Points, in no order, along strands that fork, close into loops and pass close to each other.
In the rows, 128 means zero.
Points whose rows are less than 150 apart are linked; no others are. Some points are linked to none.
gemu: 133,118,147,74,122,159,157,79,79,130,101,156,158,156,96,168,158,145,130,131,118,99,122,138,151,153,138,178,146,87,96,115,136
lavil: 120,95,100,141,107,103,145,125,91,173,62,113,121,134,126,101,150,177,96,153,119,111,151,152,146,145,107,136,132,117,203,81,82
karon: 154,163,159,140,109,166,124,121,195,141,179,146,149,114,104,169,129,113,192,179,85,128,138,52,168,153,94,150,184,109,142,154,93
mege: 109,91,132,136,116,121,151,149,91,147,71,106,130,110,183,91,143,118,105,141,147,87,121,144,77,109,135,108,79,131,84,135,153
bap: 141,136,129,157,81,170,140,168,165,113,89,128,110,143,160,95,113,118,156,47,186,138,114,132,131,143,119,67,45,130,80,169,154
gozas: 93,145,139,89,88,184,173,135,126,127,131,124,121,175,128,142,133,152,147,97,138,132,165,117,140,113,123,104,137,131,148,85,112
zezis: 162,128,113,120,128,109,181,147,84,144,105,103,83,165,119,69,163,133,82,96,136,139,133,177,106,121,125,172,128,154,153,120,183
met: 152,170,119,128,112,124,115,164,139,125,156,130,74,122,168,154,128,111,158,99,116,134,117,118,100,103,165,130,168,146,125,138,118
suz: 107,76,132,162,173,94,159,79,122,142,113,115,105,115,157,75,134,169,16,148,99,101,134,133,129,110,114,123,137,139,160,73,63
lisur: 138,143,124,183,60,169,107,101,129,112,140,124,137,128,141,75,110,144,158,81,113,132,143,79,156,127,122,113,104,149,166,140,111
zote: 169,129,121,113,160,100,120,118,185,133,101,131,167,146,101,154,87,144,157,157,102,152,158,109,116,183,94,155,126,99,136,150,156
lam: 112,66,127,95,141,132,134,109,132,135,80,148,133,98,155,131,149,116,132,215,132,106,126,99,128,119,110,116,142,146,107,82,87
mide: 138,162,142,167,98,121,105,169,130,132,121,145,79,124,153,168,119,83,179,112,123,111,126,129,143,140,146,84,121,130,106,175,133
zimuk: 131,107,127,120,196,97,102,95,105,141,145,103,112,72,165,146,146,159,86,161,101,109,139,140,82,99,116,140,206,122,157,142,90
Zati: 111,134,96,125,97,111,100,137,112,134,106,67,163,134,142,122,152,116,98,98,168,133,152,119,120,127,134,103,112,143,175,77,146
sed: 117,173,129,112,106,178,140,188,117,131,121,112,182,89,98,204,160,100,147,137,157,147,125,111,148,134,125,120,130,114,77,178,184
kiv: 116,82,103,91,94,72,132,135,63,187,61,118,133,133,163,101,202,144,134,149,160,118,104,169,107,136,172,155,139,138,130,107,133
pazi: 136,140,152,115,132,156,149,123,121,130,183,162,102,144,138,124,115,163,165,134,96,93,153,138,146,64,109,127,140,143,208,154,99
niri: 105,117,111,166,96,104,143,164,71,140,171,114,145,159,133,124,99,113,99,116,148,115,123,155,128,138,132,117,125,140,101,104,137
luz: 162,74,147,148,154,113,117,114,71,114,161,137,86,115,153,98,83,130,127,115,138,129,152,130,156,91,89,143,156,157,130,177,151
Nage: 151,98,135,140,186,83,143,136,81,116,122,122,78,138,132,77,138,134,63,108,176,145,126,193,98,134,119,166,78,140,71,186,198
vis: 119,111,161,104,127,161,128,123,107,142,115,169,156,73,142,126,100,119,130,203,128,105,141,81,158,109,116,122,102,145,106,138,113
Som: 101,140,106,131,136,142,126,64,204,89,121,114,124,159,135,103,85,167,164,86,132,194,161,103,136,160,141,84,162,136,128,134,72
sipan: 139,105,53,135,124,156,169,156,120,127,75,115,102,97,177,68,163,157,147,102,164,141,158,112,110,118,115,139,95,175,122,126,106
bupu: 119,105,111,160,74,118,113,147,128,92,96,142,139,115,154,84,106,79,108,142,80,109,113,89,127,138,105,113,48,126,102,139,132
Rupe: 143,152,117,118,97,114,154,185,170,99,117,138,134,122,120,180,181,93,151,133,90,127,134,137,126,140,156,110,82,98,107,111,160
Ranum: 156,79,122,128,147,111,145,151,131,91,105,134,91,159,153,77,125,123,135,101,136,146,155,130,105,121,108,93,60,137,144,152,159
goneb: 161,123,126,107,220,83,130,125,144,141,149,114,140,109,151,132,165,188,101,159,129,158,116,131,86,101,116,152,175,141,156,118,103
fiku: 156,113,130,119,183,126,133,146,99,133,119,112,102,154,73,83,101,167,104,131,184,149,129,157,119,149,98,142,80,166,121,172,204
dubuf: 110,93,117,154,109,136,114,62,153,116,88,131,87,138,126,117,87,81,133,135,96,128,148,122,103,129,108,127,141,129,116,116,107
Budev: 169,103,136,173,138,125,157,127,136,69,154,156,97,134,146,109,74,126,68,126,98,146,127,119,118,110,92,147,62,98,89,174,174
Kufo: 107,119,128,156,113,133,108,143,87,148,87,117,98,98,176,110,158,148,88,148,86,61,102,168,80,131,126,117,112,137,121,129,135
ket: 125,142,131,134,134,102,122,148,114,167,165,112,98,123,154,128,150,160,112,120,105,82,137,166,109,83,153,131,189,143,216,71,94
pavo: 128,128,167,167,108,176,118,135,158,127,92,141,100,131,155,121,109,104,137,90,164,126,117,74,109,116,100,67,51,174,84,149,167
sot: 124,85,99,112,178,117,130,115,124,106,87,164,115,105,121,151,77,137,106,171,124,129,181,117,147,189,101,178,79,113,87,205,179
kika: 100,172,137,106,87,176,161,117,162,123,160,141,134,177,119,147,104,131,152,83,171,160,121,100,130,141,138,106,132,131,109,134,146
gabuz: 158,161,149,163,85,146,106,133,110,120,137,128,130,132,115,118,110,125,150,77,148,141,101,137,137,101,114,133,90,174,156,145,165
nanov: 156,108,111,189,107,127,136,128,127,112,124,127,119,114,109,129,77,101,75,141,82,129,133,98,144,135,118,134,57,118,110,139,166
fesug: 126,143,164,167,65,106,103,110,119,109,144,158,93,130,131,127,96,65,183,111,78,97,136,143,138,124,140,108,128,130,157,165,103
gefo: 107,121,163,122,127,153,100,108,112,122,150,154,166,101,148,133,85,122,162,197,158,130,171,98,169,137,132,117,146,148,142,182,104
Puz: 112,94,100,110,124,113,129,90,156,109,92,128,108,124,156,74,105,132,133,71,210,144,170,138,128,162,154,100,112,164,94,133,135
disen: 134,108,139,102,132,75,131,178,71,177,100,132,140,127,138,116,168,134,131,155,149,101,86,184,110,134,143,153,117,128,172,111,161
riva: 147,119,189,134,95,99,100,154,103,117,110,176,149,62,137,146,129,74,162,132,104,96,101,165,165,156,148,149,102,118,68,154,141
Lugu: 81,144,127,123,138,110,138,155,128,108,143,106,133,148,186,96,146,110,78,100,103,112,99,123,99,102,169,106,115,168,130,82,100
daku: 135,156,129,119,142,98,89,144,170,126,122,103,155,141,88,167,118,128,152,92,130,157,154,90,129,157,126,132,110,107,140,148,158
bire: 108,129,168,114,121,90,107,158,121,150,164,123,116,128,165,149,188,141,111,141,107,94,84,145,139,113,151,127,182,114,163,53,103
panu: 141,146,137,105,118,146,124,154,129,127,166,126,191,102,90,152,156,156,121,183,113,100,112,102,141,95,82,148,88,120,181,116,157
Mirim: 135,99,157,152,121,157,110,44,184,96,86,164,104,109,149,83,90,94,181,131,99,153,145,94,131,128,122,94,113,113,141,117,61
rur: 85,153,105,158,100,167,143,149,124,103,137,66,116,164,126,99,131,62,100,36,155,137,129,145,124,125,126,82,88,181,83,142,142
godop: 167,92,119,106,191,93,140,145,101,190,122,113,101,97,154,79,158,177,74,198,129,157,98,148,68,103,125,160,139,137,158,122,130
lole: 112,76,128,89,172,128,105,81,145,86,57,142,91,104,138,122,99,132,137,167,142,143,169,118,148,139,97,175,79,129,124,165,124
Raf: 124,106,117,179,109,145,137,90,217,144,175,160,90,163,118,125,70,99,156,153,123,198,135,65,146,127,116,92,119,140,143,175,101
Fevo: 125,140,124,156,171,79,84,113,174,128,150,129,128,117,129,139,80,139,104,166,89,116,142,84,143,134,142,138,120,140,149,120,89
Gevo: 119,181,151,102,79,185,118,102,244,105,150,132,173,133,92,179,128,73,196,154,126,162,144,95,164,184,159,96,182,96,115,108,110
dapiv: 122,138,110,89,69,129,114,155,159,130,103,142,190,78,129,127,147,79,171,163,124,119,161,127,130,104,149,110,126,103,143,65,93
Nir: 162,81,117,149,134,56,102,134,136,112,145,142,149,74,153,111,115,112,118,154,54,117,124,138,99,139,117,110,158,94,154,126,107
Ziged: 134,86,119,148,113,139,164,146,123,71,100,132,109,132,141,90,157,134,111,62,164,138,131,137,139,131,95,86,47,118,74,182,182
zeg: 130,143,121,63,144,108,124,156,108,148,145,115,172,159,85,146,183,200,92,131,192,159,92,154,139,170,152,173,102,108,132,124,186
Kedus: 138,76,151,130,134,131,152,120,106,131,161,155,94,104,163,86,84,144,133,132,114,119,159,142,151,79,86,112,129,173,202,152,104
dipen: 124,103,102,98,152,111,161,88,176,98,96,158,121,149,149,132,108,151,146,91,156,155,177,141,148,169,133,74,128,131,115,141,91
feku: 144,157,141,133,139,106,94,130,120,146,163,152,148,115,98,183,150,108,142,143,71,84,74,91,137,93,99,185,171,147,123,108,134
debe: 125,124,118,85,141,86,125,122,161,155,114,143,159,112,147,161,161,168,167,137,148,128,149,140,163,188,160,157,156,114,109,107,96
bazug: 137,126,126,129,162,76,91,91,150,138,88,102,138,147,126,135,106,167,120,157,91,129,168,100,111,152,107,168,154,114,166,115,92
gufe: 136,183,104,106,101,172,117,147,122,125,179,98,144,118,112,227,156,140,156,147,151,85,176,105,169,149,150,139,163,106,116,130,126
nus: 129,155,125,81,130,135,124,164,62,105,136,84,111,117,147,132,195,143,137,88,148,129,140,176,101,105,163,144,115,114,181,123,174
Vof: 146,134,126,145,88,126,129,142,167,96,66,123,145,142,158,99,145,132,176,68,136,156,108,97,121,167,114,95,113,141,97,139,131
nuso: 148,159,143,144,91,180,127,101,181,154,166,127,150,122,81,158,110,129,164,190,89,120,140,77,139,117,104,117,205,86,174,89,81
fov: 101,146,157,133,164,105,88,169,89,127,126,112,89,125,170,99,154,144,115,112,80,113,99,146,90,112,122,121,127,139,140,166,150
susig: 182,158,163,73,152,116,117,146,102,119,149,151,183,111,91,152,169,184,134,133,175,160,129,156,128,141,148,144,117,67,158,117,197
poza: 117,129,114,102,185,100,154,114,102,97,109,145,120,181,94,158,140,132,99,87,161,160,106,156,106,155,104,119,115,104,67,166,194
dava: 143,137,79,158,86,186,148,129,134,112,88,118,97,108,147,106,128,148,118,107,140,133,166,100,157,138,143,100,93,172,131,125,114
dani: 111,147,97,135,82,120,149,176,143,78,173,130,143,151,126,160,157,105,124,116,101,128,92,123,146,118,148,89,122,86,130,88,134
tivi: 99,151,132,104,136,136,96,116,130,125,129,105,166,118,120,168,168,130,129,120,111,148,100,83,130,98,113,173,172,149,114,93,110
rofu: 181,87,94,137,116,121,184,129,92,179,100,128,92,150,122,97,197,187,93,135,127,122,121,182,120,123,116,170,138,147,180,105,115
fab: 72,159,108,118,86,142,108,123,163,106,175,97,136,137,134,109,114,135,181,139,163,135,167,99,162,125,175,66,128,142,174,77,82
Dab: 115,165,122,126,90,210,129,166,140,132,124,129,151,99,144,168,128,128,134,133,178,181,128,93,134,130,117,91,129,133,101,213,167
boz: 81,137,136,70,151,92,109,163,132,161,93,137,138,163,177,139,181,141,123,96,192,128,115,140,119,151,162,121,114,133,112,97,150
Muvid: 93,157,132,98,143,120,134,151,123,162,117,100,130,134,160,158,198,178,101,136,123,129,89,101,129,110,123,157,157,130,155,63,129
Debo: 161,113,127,107,160,74,166,168,105,127,124,146,91,175,138,83,111,132,127,99,110,134,123,165,96,108,99,149,99,135,168,149,168
Dima: 150,133,171,131,125,139,102,136,96,116,118,163,131,85,113,153,103,79,142,144,66,75,100,145,120,100,129,179,107,118,118,175,159
mume: 164,111,169,102,121,94,117,147,92,145,96,136,127,113,142,147,165,139,156,142,172,104,148,164,119,147,135,102,103,119,150,136,170
buz: 115,196,128,147,135,158,117,137,149,107,181,135,94,166,117,177,113,118,158,96,96,96,119,121,142,108,174,156,151,117,129,141,119
nonoz: 150,137,101,119,81,137,96,135,122,119,101,97,169,59,120,138,134,85,142,156,104,145,136,119,105,120,144,123,141,111,149,130,121
Napuz: 103,124,97,137,132,157,153,74,116,105,93,99,126,110,125,96,120,149,102,137,86,151,165,131,124,107,124,101,153,124,161,90,33
ruf: 78,140,114,163,85,156,103,81,152,103,125,118,102,156,120,121,118,72,145,131,120,121,93,97,129,150,146,81,125,136,101,100,93
bovab: 176,65,113,105,191,110,131,107,105,143,116,163,100,84,105,120,131,158,123,177,133,106,161,159,115,83,112,162,123,124,182,113,98
roga: 161,179,124,81,162,167,121,179,57,139,142,87,111,146,70,114,194,133,104,110,160,137,106,183,104,99,148,167,90,134,169,145,191
sulam: 107,156,110,151,75,139,99,99,180,98,123,115,141,126,105,156,165,95,149,140,122,108,101,89,154,187,181,106,161,132,71,89,104
pek: 122,106,152,102,155,140,123,71,148,126,141,138,153,173,94,164,88,115,180,148,113,149,144,91,137,128,99,122,186,137,121,121,88
tek: 149,140,150,117,144,121,110,138,95,125,120,167,165,124,77,192,115,118,173,87,179,108,115,166,181,149,152,154,88,119,64,184,176
kezom: 126,148,187,131,107,148,95,117,87,110,184,135,172,84,136,134,118,140,163,148,167,117,127,132,171,137,163,115,137,130,144,151,127
lum: 146,121,139,92,153,125,115,121,73,125,119,158,164,131,93,145,136,137,140,128,152,110,101,122,148,141,114,202,115,120,94,151,173
Tez: 140,126,149,178,122,115,144,133,97,75,184,120,105,116,157,73,126,121,111,67,80,115,127,139,116,99,118,87,141,139,164,133,129
rimab: 135,127,145,135,177,99,150,132,83,131,134,98,137,163,95,174,185,123,61,103,135,144,106,157,88,126,105,146,130,111,99,134,169
Fodif: 98,146,98,172,155,68,110,59,170,146,137,103,115,163,107,86,102,135,112,103,123,157,140,120,128,147,155,160,185,141,150,63,21
Nifen: 143,187,136,95,103,142,108,181,107,150,172,86,147,125,114,209,172,144,160,123,156,113,131,158,158,160,161,172,143,71,110,110,171
zef: 174,78,173,142,146,90,99,91,109,127,133,149,94,80,170,106,88,153,113,168,143,135,139,138,95,125,70,139,154,117,123,152,145
sav: 130,102,115,129,134,149,172,71,159,107,127,139,133,138,156,45,38,155,104,90,160,169,161,131,120,146,121,106,105,159,111,145,148
fela: 134,143,119,122,128,151,168,141,124,107,97,138,129,156,138,164,152,149,107,91,128,144,94,125,132,170,139,135,111,93,40,162,148
Lalu: 109,112,145,149,117,162,129,81,168,136,155,158,103,165,79,137,63,75,210,167,105,138,141,117,135,94,103,93,207,135,160,125,61
nor: 156,98,140,85,173,61,134,112,139,147,83,166,164,102,126,143,193,149,158,190,115,125,130,144,163,181,125,186,172,83,134,121,113
Vazeg: 170,99,145,152,140,139,134,87,97,157,140,143,138,116,100,144,69,135,116,168,79,83,141,132,125,119,102,162,162,92,147,115,114
lan: 119,123,118,143,80,136,124,167,150,113,204,101,144,134,115,145,158,111,135,144,121,139,109,71,127,107,96,64,149,113,135,95,110
Bes: 97,92,147,145,106,114,118,132,81,109,119,148,181,98,151,84,140,101,76,133,98,92,82,114,141,142,132,132,87,122,118,106,110
bibog: 150,138,118,181,106,110,107,67,220,104,172,132,115,169,109,116,61,133,183,136,124,189,134,97,150,171,138,91,151,137,141,146,89
parif: 165,100,163,117,134,127,143,107,130,111,137,195,79,123,116,139,97,102,147,135,89,86,116,154,145,104,116,193,79,97,98,171,176
Dak: 144,144,171,112,107,160,143,131,169,136,165,175,142,140,113,184,125,90,156,182,103,119,130,82,201,166,119,116,125,126,114,195,140
Bodel: 119,129,109,68,161,97,144,153,145,131,55,141,150,146,156,101,183,146,150,99,144,144,119,146,91,127,182,146,106,126,147,126,130
Kibis: 127,107,147,109,129,93,91,120,138,136,119,172,143,89,101,128,111,96,170,175,74,73,145,137,162,105,122,154,136,119,197,91,74
Fevev: 121,144,121,139,115,173,187,148,120,126,139,83,115,182,157,61,118,113,86,64,147,149,134,108,111,116,89,95,145,182,78,118,143
Gop: 157,68,164,160,141,87,61,105,99,112,137,138,116,60,143,116,105,131,131,159,58,103,94,120,100,133,72,140,167,122,149,170,144
dolu: 144,138,151,98,187,119,106,182,95,112,136,116,116,143,73,90,211,144,89,119,156,130,86,162,91,112,122,145,41,125,140,151,189
zoden: 103,95,116,187,118,102,137,74,103,111,158,94,122,158,113,74,107,91,70,115,99,114,98,132,102,126,112,111,153,156,125,47,100
tona: 119,129,120,145,159,134,148,110,150,139,171,104,126,148,109,127,73,143,78,176,75,128,128,97,107,96,72,98,182,123,169,71,74
salo: 91,178,130,75,80,126,102,165,100,171,150,73,172,128,127,164,170,174,124,125,148,139,124,144,144,138,165,169,143,52,136,63,165
peped: 143,118,147,111,132,180,154,128,164,142,143,212,152,76,95,158,95,133,125,123,174,166,130,122,169,133,129,123,74,128,69,242,183
Mefo: 159,136,150,162,141,143,155,115,125,137,192,143,99,118,159,114,48,122,82,136,107,143,122,114,84,103,96,102,116,136,112,177,160
Novi: 149,126,111,131,107,157,135,138,121,134,138,124,140,82,117,142,95,81,164,158,99,159,129,86,96,91,100,111,155,141,133,177,131
bitav: 173,148,121,103,141,101,109,128,82,145,198,111,149,111,100,169,203,168,108,155,118,91,114,168,120,135,167,174,169,95,173,105,155
rafi: 132,127,76,156,103,145,134,146,184,114,146,141,118,140,133,152,80,65,143,172,106,165,153,85,121,104,129,86,127,134,139,144,120
bemid: 68,99,116,94,112,138,136,129,127,136,49,138,158,118,182,117,122,91,124,133,174,115,127,136,88,154,153,95,109,126,55,142,144
fesa: 172,165,117,134,110,143,95,136,118,141,148,82,125,127,119,186,136,167,151,132,126,97,165,113,146,125,147,150,156,119,196,116,114
zavag: 97,123,127,129,175,91,129,161,113,134,112,110,128,150,151,139,181,120,88,51,195,136,105,142,115,147,144,114,82,173,79,115,151
nop: 112,126,132,114,139,106,138,146,102,120,149,139,190,106,118,115,166,157,87,159,63,111,94,108,143,122,124,150,97,107,160,91,113
gapu: 106,140,141,171,121,161,122,66,128,87,152,113,100,148,149,110,69,76,107,62,135,158,113,118,136,113,133,154,142,158,36,155,145
bizab: 124,124,110,115,191,110,127,148,113,165,155,109,81,108,148,81,102,157,81,131,93,84,160,200,107,65,138,143,187,183,212,112,87
ropir: 87,141,104,134,154,82,148,142,114,130,127,88,144,145,190,124,204,103,47,78,144,148,110,142,75,114,154,123,116,151,101,109,135
tiset: 160,125,125,147,177,121,168,140,94,120,153,92,75,154,135,142,139,125,62,97,121,124,112,159,85,110,87,125,169,133,84,135,159
dev: 121,137,119,115,78,122,131,164,169,152,116,134,169,125,111,183,117,108,139,120,208,115,105,128,147,181,148,100,141,129,58,110,173
daka: 149,55,107,89,153,122,123,129,102,156,77,157,120,54,130,108,169,144,142,209,132,109,149,128,122,89,85,170,153,124,134,132,114
tur: 110,174,116,154,78,141,130,115,146,126,166,106,119,148,148,159,163,113,134,153,101,127,129,106,150,153,193,114,199,96,123,74,72
Sofed: 146,106,169,166,119,130,98,137,125,120,80,154,117,67,132,122,120,92,140,100,172,105,112,144,144,137,144,140,44,124,58,175,159
Dufar: 113,91,97,80,124,143,153,99,116,125,46,148,171,125,142,104,86,127,120,114,135,153,160,134,92,166,133,140,123,99,70,158,154
buk: 132,151,114,92,129,151,148,71,210,95,139,158,166,164,72,176,109,82,187,138,102,145,162,109,156,169,146,115,172,103,115,120,78
kagik: 143,121,137,151,176,102,142,138,65,153,143,96,109,104,168,65,145,187,67,147,168,120,128,156,80,129,105,125,136,151,163,117,133
vusi: 160,85,99,131,133,91,147,98,123,142,125,154,138,97,127,127,125,144,119,129,156,151,123,103,124,117,133,141,116,155,114,110,139
mok: 90,138,125,98,94,137,116,113,136,100,96,124,177,120,113,146,192,94,137,111,118,154,116,89,156,155,125,126,140,128,68,108,124
ziv: 108,114,87,123,102,100,95,110,190,112,109,131,144,114,109,138,142,59,168,151,111,133,155,124,149,125,161,99,143,127,140,62,52
Ponap: 130,141,137,90,195,110,127,105,155,137,79,134,114,137,157,135,126,131,80,136,89,147,132,135,45,117,133,167,125,113,108,134,151
nupi: 118,107,101,154,109,167,159,77,103,83,129,117,91,137,153,58,96,80,108,63,128,145,116,107,101,109,97,124,142,171,73,152,136
Sila: 111,92,79,111,122,99,135,124,87,161,93,101,139,100,192,102,180,118,93,117,129,99,141,169,113,105,180,167,157,138,169,108,88
sulol: 93,110,105,148,119,139,139,136,170,143,171,150,89,146,97,130,113,125,184,147,115,128,134,115,147,85,148,110,215,152,144,96,37
Fel: 136,135,93,120,122,120,114,118,151,119,115,70,165,152,95,149,117,157,107,84,198,168,163,96,133,148,100,112,113,137,149,108,160
Fogaf: 181,119,159,100,139,136,150,176,125,149,107,186,133,134,83,115,129,172,157,166,183,141,94,148,137,151,116,124,43,111,91,177,193
lodas: 138,107,113,162,145,118,136,101,96,129,160,89,128,138,121,97,97,151,37,152,99,124,127,94,124,125,87,125,157,156,148,84,98
putid: 93,158,154,179,98,161,130,154,129,147,135,141,123,159,89,156,46,84,140,106,149,151,75,134,160,131,99,135,98,129,48,200,159
Dubos: 121,116,156,162,73,122,105,122,140,127,156,148,101,123,109,113,104,110,176,169,71,77,141,124,175,125,124,91,147,122,187,92,74
Pof: 157,117,173,130,146,175,130,153,143,154,117,187,119,114,127,154,90,171,145,137,199,144,90,125,168,147,113,135,57,133,58,200,199
Viz: 128,109,115,117,166,140,145,101,114,110,122,137,149,100,131,123,64,126,90,144,151,142,133,150,105,160,143,146,96,84,66,206,171
kur: 99,164,146,132,102,175,136,111,160,123,125,108,130,147,103,157,175,141,143,166,68,101,134,99,135,139,131,124,195,103,147,64,59
repab: 139,121,154,134,135,155,129,129,115,124,139,138,105,145,102,119,78,169,135,90,192,155,145,124,175,149,92,150,77,147,100,202,180
kigom: 135,126,150,108,186,93,90,109,119,158,172,146,144,81,147,123,115,182,101,151,50,74,80,131,83,99,113,177,195,130,182,131,116
Puv: 122,117,124,131,68,166,143,97,185,126,108,180,160,109,99,117,110,74,199,172,90,148,135,82,190,129,146,142,160,137,131,132,59
Sadu: 146,150,134,92,133,140,138,150,67,111,162,93,131,110,100,158,210,136,133,144,119,126,113,174,106,121,126,132,177,92,198,117,148
kisu: 154,126,146,117,174,108,129,121,116,164,195,142,101,141,138,167,131,173,95,111,81,60,91,160,88,93,105,126,181,139,201,99,129
magid: 92,157,131,154,158,131,98,171,170,122,120,113,172,124,84,164,96,122,112,64,181,137,74,140,141,140,125,123,62,114,27,132,167
bofik: 117,164,141,167,141,168,166,171,93,109,116,151,142,127,101,184,151,130,115,127,137,132,99,141,150,127,128,122,114,91,51,199,170
pabo: 139,99,119,66,182,130,166,100,114,128,67,147,117,144,177,81,171,177,121,93,161,145,150,166,106,113,140,142,110,148,159,118,120
lur: 120,133,153,84,202,104,99,153,72,148,108,150,137,126,85,133,197,138,103,143,150,123,82,169,127,115,144,187,73,128,99,158,182
Talu: 82,132,94,146,140,81,112,88,150,158,98,96,115,183,106,143,146,114,88,114,93,147,128,128,127,146,133,162,193,138,168,39,94
mevul: 68,167,117,168,75,154,116,154,170,132,121,145,155,150,117,130,60,70,153,116,131,137,90,101,148,122,152,112,80,141,51,161,145
seb: 121,157,154,144,159,131,95,112,125,115,96,111,118,143,174,129,131,136,107,120,86,140,106,96,65,123,120,99,135,114,108,140,125
gafun: 92,118,112,176,146,140,148,99,157,141,146,116,91,112,105,88,102,136,79,146,88,131,139,107,121,87,112,84,186,132,176,57,15
Tetu: 127,80,136,155,199,99,131,97,122,161,134,127,69,122,137,89,106,157,46,131,95,90,155,184,106,102,82,118,164,153,200,92,76
sitib: 117,107,144,108,180,116,146,132,98,158,96,159,125,126,125,104,135,184,126,178,117,100,163,158,160,122,132,165,124,118,207,94,62
lav: 107,177,126,184,79,147,79,151,137,94,176,61,110,153,139,100,137,130,114,78,164,159,127,113,129,170,148,71,130,109,121,102,118
siroz: 102,155,120,126,86,207,148,107,132,126,187,96,145,139,117,123,97,133,151,143,158,134,164,107,156,98,143,66,169,134,168,97,100
tupi: 153,118,126,159,131,82,108,76,127,85,173,118,124,124,152,90,112,127,114,120,81,136,127,150,103,136,130,102,160,103,172,126,96
bif: 136,150,98,138,162,103,108,177,136,135,123,124,142,145,74,184,166,153,114,52,207,157,78,157,145,139,141,152,72,95,72,127,191
zonoz: 114,106,136,143,85,131,148,88,193,117,94,168,132,90,127,62,96,82,224,165,109,148,112,101,147,140,149,99,143,117,139,118,33
zuso: 94,126,71,137,94,97,108,121,169,138,106,84,126,140,129,105,127,112,141,109,150,139,150,100,125,127,155,86,129,157,157,47,73
filu: 94,75,92,115,159,94,148,95,118,129,72,114,115,132,185,75,173,132,107,89,160,147,167,184,105,114,166,136,146,129,133,116,70
sito: 174,176,107,109,148,149,129,155,77,171,154,103,89,149,92,168,139,141,149,142,139,101,169,148,134,121,128,163,147,140,173,140,161
Zaz: 131,110,141,130,111,145,121,96,167,116,131,201,108,142,117,157,105,80,156,145,111,103,150,104,181,132,114,164,93,132,99,181,143
kir: 134,79,164,99,147,79,113,117,145,114,92,165,156,102,106,152,155,131,172,192,66,95,144,119,178,147,94,168,149,117,155,116,95
Buvok: 120,128,98,141,153,119,154,87,161,134,74,132,90,165,155,97,53,116,96,126,87,126,141,131,72,127,116,157,119,115,79,131,142
suke: 69,113,106,162,112,82,108,97,119,156,126,81,129,171,151,101,137,113,67,127,75,109,79,144,93,120,123,138,189,155,158,61,87
reve: 112,202,100,135,77,159,128,131,150,104,205,117,149,133,95,142,94,90,163,123,113,132,109,100,129,101,215,140,145,113,119,109,110
Tileb: 145,163,163,175,134,180,164,183,127,158,120,142,108,151,73,155,62,117,144,87,160,145,86,172,119,97,119,120,58,109,82,187,194
bik: 159,126,139,156,180,120,165,147,88,135,178,102,111,131,140,100,83,144,93,105,133,141,128,128,110,90,107,149,152,171,106,169,172
Siko: 177,162,146,76,170,122,111,157,126,119,168,137,186,114,84,175,160,136,138,194,123,133,146,123,122,124,140,141,104,83,170,152,179
virer: 189,129,150,107,129,112,134,190,143,170,119,147,126,104,121,142,144,145,138,162,184,128,122,164,120,184,140,124,95,113,99,143,194
neta: 92,180,141,137,52,154,97,158,113,135,141,51,162,127,152,119,126,123,153,99,185,149,142,118,122,148,150,81,91,121,142,94,137
kuv: 97,177,104,107,56,157,119,165,161,157,147,108,115,161,132,171,107,158,183,91,191,143,118,130,159,164,149,113,158,123,66,115,168
gezes: 153,168,147,157,120,149,96,176,104,119,82,118,121,109,109,125,150,122,153,95,162,115,104,136,143,135,137,143,36,128,120,167,160
Nuvi: 62,150,126,156,112,162,96,130,119,129,118,86,101,168,116,126,98,72,131,88,147,130,125,111,109,115,124,87,123,163,95,104,132
Zakun: 134,120,125,145,104,136,169,137,129,136,172,127,91,138,116,124,128,182,175,107,110,119,144,117,159,89,101,123,177,140,196,89,39
vip: 171,107,113,86,168,134,111,135,89,156,144,153,100,124,99,128,134,145,156,192,132,104,162,150,135,102,147,172,126,151,153,177,148
seka: 76,172,141,144,89,153,102,168,159,129,124,109,192,143,96,164,90,92,134,102,173,142,89,124,134,154,154,80,95,90,49,110,153
gad: 158,139,146,112,89,145,144,143,142,126,93,142,119,130,147,168,166,103,188,139,119,111,153,142,145,163,142,103,122,111,134,128,139
nuru: 103,140,115,68,144,159,163,97,82,104,130,134,153,169,119,151,154,161,129,120,124,119,150,151,149,129,141,134,145,123,162,118,112
Zeve: 87,125,89,126,119,126,166,160,124,125,149,92,123,162,180,62,159,128,88,84,89,136,160,153,101,79,129,86,136,161,172,84,82

A fork is a point with three links, a tip a point with one. Leave the first point through the second and follow the links. Name the first fork or tip that comes.
zeg; susig => bik
Zeve; Lugu => mume
sulam; tur => sipan
sav; Puz => zuso
mume; disen => Zeve
lole; sot => dubuf
sipan; dava => sulam
